Each row is a point on a tangle of strands that fork, close into loops and nearly touch. The rows are in no order.
Points whose rows are less than 4.61 apart are linked; no others are. Some points are linked to none.
<417>: [-0.36 -2.15 -1.00 -0.72 -2.40  0.00  0.42  0.15  1.04 -0.37  0.62  0.28
  0.49 -1.01 -2.00  0.37 -0.30  1.33  1.26  1.60  0.44 -1.62 -0.15 -0.55
  0.67 -1.70  0.22  1.87]
<701>: [ 0.53 -3.44  0.31 -0.07 -1.13 -0.25  1.56  1.62  2.25 -0.65  0.88 -1.55
  0.19 -0.83 -3.26 -1.44  0.19  2.10  3.00  2.67  2.15 -0.29  1.17  0.78
 -0.28 -3.58  0.07  3.60]
<630>: [-0.07  0.24  2.63  1.20 -2.01 -0.02 -3.72 -0.49  2.31 -2.77  1.34  0.97
 -1.71 -2.57 -0.48  1.48 -3.17  5.86 -3.04  3.66 -0.05  2.16 -1.18  2.30
 -1.45 -0.20  1.17 -0.93]
<431>: [-0.14 -1.71  1.70  1.74 -3.02 -2.05 -0.69  0.04  0.49  1.45  2.88  1.29
 -0.78 -2.55 -0.83  0.47 -1.08  0.92 -1.00 -0.28  0.87  0.02 -1.31  0.24
  1.50  0.81  0.74 -0.64]
<200>: [ 0.63 -2.97  2.18  2.39  2.56 -2.49  0.86  3.07 -0.96  2.96  1.84  0.34
  0.67  0.41 -1.46 -1.56 -0.62 -3.83  1.31 -3.53  1.53  0.10  1.35 -0.98
  0.76  0.09 -1.17  0.98]
<373>: [-1.44  1.20 -1.50 -1.41 -2.68  1.32 -1.69 -2.31 -3.56  2.20 -0.81  1.39
  0.52 -2.08  3.64  4.87  0.07  0.00 -0.84 -1.81 -2.52 -2.32 -4.00 -1.63
  2.25  3.87  1.45 -3.29]
<991>: [ 0.96  1.53 -1.25 -1.25  3.44  1.15  2.01  1.10 -0.02 -1.52 -2.43 -1.69
  1.01  2.76 -0.20 -2.00  1.13 -1.65  1.31 -0.31  0.54  0.15  3.09 -0.02
 -1.37 -1.42 -1.25  1.44]
<92>: [ 1.21 -2.08  1.27  1.71  0.85 -1.63  2.08  2.55  0.73  0.68  1.27 -0.39
  0.70 -0.05 -2.41 -2.23  0.19 -0.61  1.70 -0.90  2.65  0.77  2.21  0.87
 -0.07 -2.14 -0.02  1.84]
<67>: [-0.64  0.65 -1.32 -0.93 -1.53  0.63 -0.90 -1.21 -2.81  1.70 -0.74  1.28
  0.99 -0.75  1.70  3.06  0.39 -1.47 -0.63 -1.93 -1.86 -2.33 -2.16 -2.06
  1.84  2.74  0.27 -2.11]
<770>: [-0.67  2.29 -2.19 -1.49  0.19  1.40 -0.90 -1.25 -2.46  0.61 -1.51  0.76
  1.26  0.81  2.73  2.61  0.78 -1.74 -0.70 -2.35 -2.22 -2.01 -1.12 -2.15
  0.99  2.52 -0.28 -1.59]
<228>: [-0.88 -0.51 -1.03 -0.65 -3.43  0.39 -1.17 -1.09  0.02 -0.03  0.73  1.07
  0.19 -2.03  0.10  2.23 -1.01  1.72 -0.73  0.75 -0.81 -1.87 -1.96 -0.72
  1.17  0.45  0.90 -0.53]
<779>: [ 0.15 -2.35  1.25  1.11 -2.90 -1.47 -0.54  0.61  2.09 -0.31  2.61  0.36
 -0.83 -2.34 -1.88  0.15 -1.24  2.63 -0.19  1.62  1.32  0.38 -0.39  0.50
  0.63 -1.13  1.03  1.21]
<101>: [-0.12 -1.65 -1.84 -1.51  3.15  0.62  1.41  0.53 -0.09  0.89 -2.91 -0.56
  1.92  3.24 -1.31 -1.77  1.20 -3.28  5.27  0.13 -1.40 -2.45  1.43 -2.54
 -0.28 -2.40 -2.19  2.18]
<130>: [-0.63  2.08 -3.63 -3.18 -0.05  3.18 -0.06 -2.38  1.09 -2.62 -2.16 -0.64
  0.21  0.93  0.69  1.42  0.90  2.09 -0.38  3.07 -2.03 -1.26 -0.41 -0.43
 -1.03 -0.84  0.52  1.05]
<410>: [-0.71  1.94 -4.41 -3.73  0.62  3.88  0.34 -3.46  1.56 -2.66 -3.02 -1.13
  0.22  1.83  0.56  1.25  1.90  1.89  0.71  3.94 -2.73 -1.56 -0.31 -1.04
 -0.99 -1.58 -0.07  1.84]
<227>: [ 1.11  0.00  0.63  1.01  3.32 -0.87  1.47  2.74 -0.85  0.32 -0.26 -0.59
  1.20  1.73 -0.86 -2.54 -0.09 -3.11  0.90 -2.28  1.62  0.72  2.75 -0.36
 -0.74 -0.85 -1.12  0.80]
<628>: [ 0.36 -1.41  0.93  1.46 -0.66 -1.82  0.60  1.37 -0.03  1.20  1.89  0.83
  0.24 -0.91 -1.33 -0.41 -0.39 -1.23 -0.19 -1.57  1.31 -0.20  0.31  0.31
  0.99 -0.03  0.16  0.01]
<789>: [ 0.81 -0.46 -0.86 -0.75  5.52  0.91  1.74  1.80 -0.36 -0.08 -3.19 -2.03
  1.48  4.18 -0.37 -3.64  1.22 -3.52  5.14 -0.56  0.08 -0.49  3.14 -1.61
 -1.77 -2.62 -2.98  2.49]
<60>: [-1.22  1.46 -0.31 -0.51 -3.12  0.73 -2.01 -2.28 -2.96  1.98 -0.19  1.16
 -0.47 -2.68  3.65  4.10 -1.01  0.98 -1.67 -1.46 -1.71 -1.12 -3.67 -0.22
  1.67  4.22  2.01 -4.28]
<810>: [ 0.43  2.27  0.06  0.27 -0.24  0.07 -0.17  0.41  0.98 -1.83  0.12 -0.38
 -0.39 -0.53  0.34 -0.65 -0.85  1.69 -2.81  0.63  1.17  1.43  0.76  2.02
 -1.40 -0.35  1.24 -0.74]
<343>: [-1.06  1.83  2.61  1.55 -2.90 -0.62 -3.12 -1.59  0.21  0.22  1.68  1.77
 -2.39 -2.89  2.34  1.25 -2.53  3.35 -3.53 -0.02 -0.19  1.74 -2.68  2.41
 -0.25  2.09  1.73 -4.33]
<483>: [-0.71 -0.04  0.17  0.12 -2.36 -0.40 -1.09 -0.84 -2.64  2.54  0.40  1.10
  0.18 -1.77  1.46  2.68 -0.56 -1.21 -1.40 -2.08 -0.86 -1.40 -2.45 -1.19
  2.11  3.22  0.55 -2.71]
<895>: [ 0.93  2.69 -2.23 -2.02  4.83  2.26  1.95  0.23  0.08 -2.27 -3.70 -2.64
  0.71  4.50  0.62 -2.23  2.08 -1.86  1.68  0.23 -0.39  0.60  3.53 -0.12
 -2.17 -1.19 -1.90  2.09]
<109>: [-0.73  2.29 -3.92 -2.56  0.76  2.33  0.04 -2.30 -0.84 -0.46 -2.38  0.53
  1.45  2.15  1.90  2.23  1.94 -1.02  0.69 -0.11 -3.12 -2.30 -0.84 -2.13
  0.59  0.72 -0.46 -0.12]
<653>: [-0.09  0.14  3.85  3.09 -1.88 -2.72 -0.98  0.32  1.38  0.39  3.78  1.61
 -1.96 -2.43  0.08 -1.25 -0.90  1.76 -2.89 -0.61  1.65  2.79 -1.23  2.47
  0.20  0.26  1.48 -1.98]
<393>: [-1.24  1.53  3.23  1.58 -2.74 -0.01 -4.43 -1.64  1.14 -0.76  1.28  1.90
 -2.56 -3.14  2.14  2.41 -3.73  5.31 -3.64  1.61 -0.48  2.09 -2.96  2.62
 -0.71  1.77  1.30 -4.07]
<670>: [-0.10  3.05 -4.38 -3.15  2.72  2.91  0.80 -2.24  0.07 -1.63 -3.16 -0.65
  1.17  3.97  1.53  0.54  2.57 -0.95  1.02  0.73 -2.81 -0.93  0.97 -1.60
 -0.90 -0.04 -1.00  1.14]
<353>: [ 0.61 -3.71  1.56  1.98 -0.42 -2.15  1.90  2.34  1.49  1.51  2.68 -0.09
  0.68 -0.88 -3.14 -1.60  0.07  0.00  2.65 -0.10  2.44  0.05  1.15  0.63
  0.96 -2.02  0.06  2.75]
<773>: [-0.08  2.46 -3.29 -2.54  2.26  2.31  1.26 -1.26  0.12 -1.71 -3.00 -0.88
  1.06  3.04  0.76 -0.31  1.90 -1.07  0.98  0.66 -1.79 -0.98  1.52 -1.12
 -0.92 -0.62 -0.86  1.08]
<716>: [ 0.60  0.06  1.11  1.52  1.47 -1.48 -0.05  1.60 -2.11  1.83  0.63  0.75
  0.54  0.79  0.59 -0.24 -0.65 -3.62 -1.35 -3.56  0.71  0.19  0.65 -1.13
  0.59  1.96 -0.76 -1.41]
<909>: [-1.37  1.38  1.05  0.59 -3.22 -0.03 -2.07 -1.80 -3.15  2.53  0.46  1.14
 -1.02 -2.95  3.51  3.38 -1.11  0.39 -2.42 -1.85 -1.06  0.16 -3.75  0.57
  1.60  4.65  1.97 -5.05]
<14>: [ 0.14 -2.00  0.10  0.66 -0.68 -1.18  0.90  1.30  0.23  1.13  1.16  0.48
  0.68 -0.60 -1.88 -0.43 -0.29 -0.99  0.89 -0.81  1.02 -0.97  0.58 -0.16
  1.19 -0.91 -0.11  1.13]
<415>: [ 0.47  0.04 -2.70 -2.41  3.39  1.90  2.29 -0.87  0.63 -0.71 -4.19 -2.08
  1.14  3.68 -0.94 -1.83  2.41 -1.81  5.07  2.09 -1.56 -1.45  2.06 -1.30
 -0.97 -2.83 -2.18  2.60]
<902>: [ 0.34 -3.49  0.51  0.64 -1.47 -1.12  1.57  1.71  1.98  0.16  1.62 -0.48
  0.52 -0.93 -3.18 -1.39  0.22  1.10  2.86  1.50  2.13 -0.58  1.07  0.68
  0.48 -2.77  0.17  3.13]
<72>: [ 0.89 -0.01 -1.89 -1.92  4.61  1.56  2.37  0.37  0.13 -0.54 -4.18 -2.67
  1.06  4.08 -0.75 -3.09  2.03 -2.54  5.35  0.97 -0.70 -0.97  2.83 -1.09
 -1.67 -2.88 -2.78  2.68]
<658>: [ 0.12 -2.33  2.56  2.32  0.24 -2.62 -0.31  1.28 -2.68  4.06  1.92  1.14
  0.01 -1.05 -0.15  0.47 -0.50 -4.07 -0.96 -4.02  0.63 -0.19 -1.53 -1.53
  2.22  3.41 -0.57 -1.49]
<435>: [ 0.60 -2.18 -0.32 -0.85  0.49  0.28  2.30  1.38  1.29 -0.86 -0.75 -1.71
  0.50  0.16 -2.82 -2.13  0.85  0.86  3.20  2.17  1.80 -0.33  2.03  0.93
 -0.72 -3.75 -0.43  3.17]
<889>: [ 1.06  1.88 -0.04  0.23  3.84 -0.11  0.81  2.27 -1.21 -0.75 -1.09 -0.73
  1.06  2.92  0.92 -2.00  0.05 -3.32 -0.29 -2.74  0.80  1.11  2.96 -0.43
 -1.63  0.12 -1.26 -0.04]
<24>: [-0.52 -4.12 -0.46 -0.10 -1.25 -1.07  1.33  1.13  0.79  1.70  0.85  0.35
  1.28 -0.52 -3.05 -0.44  0.42 -0.44  3.69  0.57  0.56 -2.42  0.23 -1.10
  1.63 -1.69 -0.73  2.79]
<1014>: [-1.38  2.11  3.88  2.43 -2.63 -1.62 -2.48 -1.40 -0.62  1.24  2.22  1.90
 -2.67 -2.67  2.75  0.17 -1.94  2.10 -3.92 -1.65  0.48  2.72 -3.03  3.09
  0.05  2.79  1.58 -5.44]
<788>: [ 1.08 -0.30  0.75  1.12  1.55 -1.19  1.50  2.23 -0.10  0.23  0.81 -0.09
  0.63  0.65 -1.36 -1.88 -0.03 -1.74  0.16 -1.70  1.77  0.90  2.28  0.56
 -0.33 -1.15 -0.15  0.65]
<479>: [ 0.39  0.47 -1.29 -1.02  1.78  0.89  1.73  0.84  0.27 -1.23 -1.66 -1.24
  1.01  1.76 -1.08 -1.43  0.71 -0.79  1.38  0.21  0.50 -0.37  2.48 -0.11
 -0.76 -1.66 -0.58  1.63]
<518>: [-0.27  1.13  3.63  3.09 -0.99 -2.76 -0.75  0.16 -1.48  1.92  2.58  1.54
 -1.64 -1.87  1.04 -0.76 -0.48 -1.27 -3.28 -2.96  1.10  2.62 -1.66  2.01
  0.98  2.52  0.84 -3.94]
<883>: [-0.64  1.34  2.49  1.25 -2.21  0.44 -4.18 -1.35  1.75 -2.06  1.00  1.25
 -2.05 -2.77  1.14  2.03 -3.50  5.48 -3.47  2.59 -0.44  2.09 -2.16  2.39
 -1.30  0.71  1.29 -2.68]
<283>: [ 0.23 -0.55  1.14  1.67 -0.57 -1.86  0.12  0.99 -1.50  1.85  1.45  1.02
  0.21 -0.62 -0.32  0.04 -0.40 -2.05 -1.21 -2.57  0.90 -0.07 -0.16 -0.15
  1.16  1.40  0.10 -1.03]
<422>: [ 0.13 -2.93  3.02  2.93 -0.65 -3.13  0.21  1.25 -1.07  3.85  3.30  1.34
 -0.49 -1.67 -1.10 -0.14 -0.26 -2.67 -0.54 -3.08  1.34  0.30 -1.17 -0.48
  2.61  2.22 -0.11 -0.51]
<364>: [-0.34  1.35 -2.33 -2.19 -0.81  2.03 -0.06 -1.07  0.88 -2.05 -1.26 -0.25
  0.29  0.09  0.09  0.95 -0.07  1.80 -0.65  1.93 -0.74 -1.22 -0.04 -0.09
 -0.52 -0.77  0.62  0.71]
<577>: [ 0.64  4.13 -3.62 -2.40  4.48  2.70  0.62 -0.80 -0.48 -2.07 -3.04 -1.49
  0.85  5.14  2.30 -0.57  2.31 -2.21  0.47 -0.87 -1.87  0.49  2.65 -0.99
 -2.14  0.81 -1.72  1.14]
<297>: [-0.22  1.12  3.10  2.36 -1.35 -2.14 -0.99 -0.35 -2.69  2.62  1.78  1.41
 -1.17 -1.80  1.83  0.31 -0.78 -1.84 -3.16 -3.47  0.56  1.76 -2.12  1.27
  1.49  4.02  0.74 -4.36]
<828>: [ 1.20 -0.26  2.56  2.29  3.99 -2.26 -0.05  3.09 -2.39  1.63  0.92 -0.04
  0.42  2.00  1.39 -2.13 -1.32 -5.51 -1.40 -5.06  1.36  1.85  1.61 -1.31
 -1.10  1.57 -1.41 -1.37]
<198>: [ 1.05 -1.91  1.43  0.07 -0.82  0.30 -0.18  0.99  2.73 -3.32  0.60 -1.76
 -1.16 -2.05 -2.58 -0.78 -0.78  4.78 -0.25  4.69  1.79  1.99  1.18  1.93
 -1.95 -3.48  0.83  2.67]
<633>: [ 0.52  0.27  0.40 -0.28 -0.99  0.74 -1.11  0.05  2.23 -3.10  0.30 -0.66
 -1.06 -1.54 -0.92  0.07 -1.48  4.07 -2.25  3.43  0.81  1.40  0.34  1.68
 -1.83 -1.59  1.24  0.76]
<480>: [ 0.12 -2.00  2.35  1.65 -3.22 -1.56 -1.39  0.23  2.13 -0.68  3.43  0.97
 -1.43 -2.72 -1.45  0.45 -1.76  3.48 -1.14  1.82  1.09  1.08 -0.90  1.00
  0.48 -0.72  1.32  0.27]
<769>: [-1.60  0.67 -2.43 -1.92 -3.12  1.71 -1.69 -2.81 -2.05  1.00 -0.67  1.27
  0.81 -1.93  2.60  4.69  0.11  0.84 -0.29 -0.39 -2.75 -3.03 -3.78 -2.27
  2.14  2.18  1.07 -2.05]
<427>: [-1.80  2.04  3.66  2.09 -2.68 -1.26 -2.47 -1.90 -1.88  2.12  1.67  1.86
 -2.77 -2.95  3.53  0.99 -1.72  1.52 -3.47 -1.96  0.03  2.56 -3.65  2.76
  0.74  3.97  1.91 -6.14]
<339>: [ 0.61 -4.05  2.34  2.71 -1.36 -2.67  1.65  2.14  2.26  1.61  3.96  0.36
 -0.08 -1.80 -2.77 -1.18 -0.01  0.56  1.68 -0.05  2.76  0.58  0.65  0.90
  1.47 -1.53  0.64  2.38]
<976>: [-0.29 -1.07  0.09 -0.38 -3.10  0.43 -1.91 -0.72  1.80 -1.72  1.30  0.47
 -0.82 -2.08 -0.77  1.53 -2.04  3.81 -1.20  2.83  0.03 -0.42 -1.12  0.19
 -0.09 -0.71  1.12  0.48]
<1039>: [ 0.05 -2.71  4.18  3.97 -0.87 -3.99  0.66  1.39  0.19  3.44  4.56  1.47
 -1.02 -2.05 -0.98 -0.84  0.15 -2.12 -0.89 -2.75  1.95  1.58 -1.17  0.50
  2.61  1.92  0.37 -0.80]
<440>: [-0.65  1.63 -5.06 -3.33  1.01  2.84  0.03 -3.44 -0.10 -0.51 -3.17  0.58
  1.63  2.96  1.68  2.59  2.90 -0.76  1.92  1.10 -4.37 -2.62 -1.32 -2.93
  0.62 -0.38 -0.62  0.56]
<246>: [ 0.18  0.18  3.31  2.87 -1.43 -2.84 -0.30  0.65 -0.19  1.47  3.26  1.62
 -1.31 -1.73  0.23 -0.79 -0.55 -0.36 -2.80 -2.00  1.40  2.21 -1.11  2.03
  0.96  1.35  1.10 -2.57]
<999>: [-0.38 -0.49  2.36  2.06 -2.19 -2.24 -0.86 -0.39 -2.19  3.04  2.21  1.51
 -1.17 -2.35  0.82  0.79 -0.68 -1.44 -2.03 -2.62  0.34  0.41 -2.50  0.49
  2.03  3.60  0.67 -3.01]
<884>: [ 0.96  1.48 -1.22 -1.73  1.68  1.78  1.63  0.52  1.29 -3.36 -1.99 -2.59
 -0.46  0.82 -0.64 -1.58  0.63  1.91 -0.57  2.67  1.32  1.17  2.44  1.90
 -2.43 -2.52  0.36  2.07]
<747>: [-0.12 -0.26  3.98  2.77 -2.37 -2.31 -2.04  0.26  2.12 -0.39  3.86  1.50
 -2.29 -2.61 -0.20 -0.77 -1.60  3.33 -2.91  0.78  1.32  3.04 -1.60  2.68
 -0.27 -0.47  1.57 -1.53]
<65>: [ 0.63 -0.32  0.56 -0.45 -0.28  1.09 -0.56  0.39  2.40 -3.75 -0.35 -1.61
 -1.18 -1.46 -1.43 -0.45 -1.04  4.35 -1.62  4.49  1.28  1.72  1.13  2.00
 -2.33 -2.60  0.94  1.77]
<171>: [ 0.53 -3.37  1.74  1.44 -2.22 -1.32  0.18  1.39  2.73 -0.80  2.98 -0.31
 -0.57 -2.02 -2.78 -0.61 -0.71  3.24  0.90  2.56  2.23  1.08  0.43  1.02
 -0.01 -2.57  1.05  2.43]
<589>: [-0.17 -1.53 -1.46 -0.96  3.93  0.25  0.49  1.22 -1.03  1.40 -2.62 -0.32
  1.83  3.40 -0.14 -1.66  0.79 -4.27  4.37 -1.36 -1.52 -2.36  1.07 -3.48
 -0.56 -1.15 -2.59  1.70]
<161>: [-0.35  0.12 -3.49 -3.25  1.28  2.60  2.07 -1.76  1.38 -1.89 -3.52 -1.84
  0.52  2.28 -0.97 -0.51  2.35  0.51  2.94  3.70 -1.81 -1.56  1.09 -0.81
 -0.89 -2.88 -1.02  2.47]
<552>: [-0.43 -0.82  1.68  1.30 -1.49 -1.58 -0.94 -0.37 -3.49  3.60  1.04  1.27
 -0.17 -1.98  0.89  2.09 -0.45 -2.43 -1.35 -3.23 -0.23 -0.67 -2.71 -1.13
  2.48  4.19  0.32 -2.93]
<1021>: [-0.21 -1.09  3.71  2.26 -3.22 -1.66 -2.85 -0.06  2.49 -1.06  3.41  1.40
 -2.20 -3.13 -0.83  0.73 -2.39  4.69 -2.08  2.47  0.61  1.91 -1.75  1.54
 -0.06 -0.47  1.19 -0.77]
<852>: [ 0.96  3.13 -0.42  0.25  2.50  0.18  0.40  1.37 -1.47 -0.93 -0.84 -0.26
  0.80  2.24  1.53 -0.96 -0.03 -2.56 -1.92 -2.76  0.27  0.93  2.06  0.18
 -1.11  1.35 -0.62 -1.09]
<436>: [ 0.12 -1.62 -1.05 -0.74  5.50  0.32  0.70  1.85 -0.78  1.19 -2.99 -1.30
  1.62  4.34  0.17 -3.09  0.46 -4.66  5.28 -1.61 -0.96 -1.61  1.72 -3.28
 -1.72 -1.69 -2.68  2.07]
<271>: [ 0.73  2.11  1.14  1.26  2.06 -1.00 -0.57  1.35 -3.06  1.00 -0.02  0.52
  0.38  1.14  2.37 -0.22 -0.79 -3.80 -2.41 -4.49  0.12  1.05  0.37 -0.84
 -0.21  3.12 -0.80 -2.63]
<698>: [-0.08  2.96 -5.26 -4.16  2.25  4.24  1.19 -4.03  1.39 -2.48 -3.90 -1.68
 -0.01  3.49  1.09  0.82  3.32  1.08  1.20  3.75 -3.51 -0.58  0.46 -0.84
 -1.68 -1.28 -0.56  2.32]
<916>: [ 0.87  3.86 -3.18 -2.43  4.80  2.79  1.56 -0.62 -0.25 -2.72 -3.66 -2.53
  0.48  5.05  1.41 -1.57  2.52 -1.68  0.94  0.08 -1.19  1.08  3.26 -0.02
 -2.50 -0.06 -1.92  1.80]
<315>: [ 0.84  3.81 -0.05  0.68  2.71  0.01 -0.37  1.29 -1.93 -0.56 -0.66 -0.08
  0.48  2.17  2.68 -0.54 -0.41 -3.05 -2.90 -3.75  0.02  1.51  1.55  0.18
 -1.11  2.62 -0.72 -2.15]
<486>: [ 0.25  2.56 -2.80 -2.32  2.08  2.40  1.48 -0.77  0.50 -2.39 -2.80 -1.63
  0.68  2.57  0.25 -0.83  1.50  0.07  0.27  1.42 -0.74 -0.05  2.03  0.30
 -1.65 -1.09 -0.52  1.66]
<63>: [ 0.32  1.28 -1.73 -1.82  1.14  1.68  1.39  0.19  0.88 -2.32 -1.99 -1.50
  0.44  1.25 -0.62 -1.25  0.90  0.58  0.18  1.72  0.46  0.04  1.97  0.62
 -1.43 -1.75 -0.22  1.59]
<505>: [-1.10 -4.40 -1.19 -0.64 -1.54 -0.49  1.37  0.62  1.07  1.71  0.25  0.30
  1.44 -0.18 -3.27 -0.24  0.52 -0.44  5.04  1.33 -0.28 -3.28 -0.18 -1.61
  1.84 -2.52 -1.03  3.31]
<83>: [ 0.03 -1.68  4.38  4.04 -1.12 -3.76  0.28  0.95  0.28  2.64  4.71  1.59
 -1.36 -2.24 -0.72 -1.39  0.19 -0.98 -1.96 -2.31  2.07  2.28 -1.12  1.57
  1.99  1.26  0.77 -1.46]
<887>: [-0.31  2.15 -2.68 -1.76  0.69  1.54 -0.18 -1.11 -1.42 -0.09 -1.91  0.53
  1.40  1.67  2.00  1.79  1.13 -1.60 -0.22 -1.38 -2.06 -2.04 -0.25 -2.10
  0.52  1.32 -0.60 -0.65]
<801>: [ 0.18 -0.79  2.45  1.86  0.12 -2.05 -0.73  0.82 -3.43  3.48  1.10  1.06
 -0.14 -0.89  1.01  0.84 -0.67 -3.79 -1.64 -4.28  0.38  0.00 -1.54 -1.28
  1.58  3.93 -0.39 -2.58]
<210>: [ 1.20 -2.87  1.76  0.97 -1.21 -0.77  0.35  1.47  3.08 -1.80  1.76 -1.39
 -0.90 -1.71 -2.96 -1.25 -0.15  3.55  0.69  3.43  2.57  1.92  1.36  1.77
 -1.36 -3.56  1.04  2.73]
<189>: [ 0.29  0.21  1.99  0.58 -1.23  0.46 -2.81 -0.15  2.73 -3.49  0.73  0.12
 -1.64 -2.31 -0.95  0.89 -2.83  5.48 -2.82  4.36  0.33  2.24 -0.47  2.14
 -1.95 -1.11  0.98  0.09]
<216>: [-1.25  0.06 -2.05 -1.81 -3.15  1.36 -1.31 -1.84 -1.16  0.58 -0.34  1.23
  0.51 -1.55  1.31  3.53 -0.19  1.01 -0.27  0.11 -2.01 -2.69 -2.70 -1.91
  1.64  1.10  0.78 -1.24]
<268>: [-0.40 -1.45  1.81  1.77 -3.28 -2.15 -0.85 -0.35 -0.56  2.21  2.66  1.47
 -0.85 -2.71 -0.05  1.09 -0.86  0.13 -1.34 -1.22  0.55 -0.20 -2.22  0.40
  2.14  2.20  0.94 -1.76]
<19>: [-1.39  1.36  2.35  1.53 -3.46 -0.80 -2.32 -1.81 -2.20  2.28  1.38  1.40
 -1.95 -3.24  3.20  2.32 -1.54  1.18 -2.62 -1.54 -0.49  1.16 -3.73  1.48
  1.41  4.29  1.92 -5.40]
<91>: [-0.15  1.33 -4.27 -3.63  2.25  3.41  2.11 -2.91  1.55 -2.05 -4.13 -2.27
  0.47  3.17 -0.09 -0.44  3.23  0.49  2.70  3.96 -2.54 -1.15  1.32 -0.76
 -1.38 -2.48 -1.17  2.55]
<20>: [-0.29 -0.61 -1.79 -1.73 -1.04  1.09  0.53 -0.19  1.11 -1.49 -0.97 -0.67
  0.49 -0.07 -1.41  0.17  0.18  1.11  0.84  2.00 -0.15 -1.38  0.49 -0.42
 -0.12 -1.88  0.28  1.68]
<54>: [-0.78 -1.14 -1.39 -1.00 -2.89  0.41 -0.55 -0.72  0.58 -0.10  0.34  0.62
  0.44 -1.30 -0.89  1.49 -0.59  1.39  0.20  1.15 -0.46 -2.03 -1.22 -0.97
  1.05 -0.53  0.67  0.47]
<600>: [-0.15 -3.76  0.07  0.73 -1.29 -1.50  1.07  1.24  0.24  2.14  1.49  0.67
  1.09 -0.77 -2.36 -0.35 -0.05 -1.08  2.50 -0.53  0.76 -1.87  0.10 -1.00
  1.87 -0.76 -0.56  2.07]
<366>: [ 0.92  1.12 -0.80 -1.89  1.87  2.32  1.42  0.11  1.65 -4.15 -2.27 -3.24
 -0.97  0.17 -0.55 -1.54  0.60  3.35 -1.16  4.04  1.40  1.66  2.49  2.37
 -3.29 -3.01  0.25  2.37]
<1031>: [-0.13 -0.12 -2.87 -2.14  2.28  1.63  1.63 -0.43  0.41 -0.52 -3.36 -0.95
  1.57  2.93 -0.93 -1.20  1.82 -1.67  3.67  1.09 -1.38 -2.07  1.54 -1.51
 -0.48 -2.15 -1.63  1.99]
<963>: [ 0.14  4.68 -4.24 -2.61  3.62  3.03 -0.03 -1.92 -0.68 -1.92 -2.72 -0.91
  1.00  4.76  2.84  0.62  2.40 -1.44  0.07 -0.88 -2.89  0.03  1.61 -1.15
 -1.54  1.48 -1.26  0.75]
<807>: [ 0.53 -0.96 -0.80 -0.82  1.04  0.53  2.04  1.33  0.72 -0.79 -1.13 -1.23
  0.81  1.08 -1.99 -1.81  0.86 -0.32  2.32  1.04  1.37 -0.53  2.01  0.35
 -0.52 -2.74 -0.55  2.41]

A fork is a point with three links, a tip a point with one. Leave the first point through the second and follow the links. Name the first fork or tip that comes.
<440> / <109> -> <552>
<65> / <198> -> <246>
<67> / <770> -> <440>
<628> / <14> -> <505>
<364> / <130> -> <161>
<916> / <577> -> <63>
<852> / <889> -> <353>
<577> / <916> -> <479>

How many points has the smallest loop of links through each point below? Write 0 if it is on no loop.
<315> -> 0
<658> -> 10
<1031> -> 7
<577> -> 10

Name the points in between on the shortest way along the links from the first point to the second, in order.
<1021> / <483> -> <747>, <653>, <246>, <518>, <297>, <999>, <552>
<769> / <19> -> <373>, <60>, <909>
<373> / <54> -> <769>, <216>, <228>
<670> / <339> -> <773>, <486>, <63>, <479>, <807>, <435>, <701>, <902>, <353>
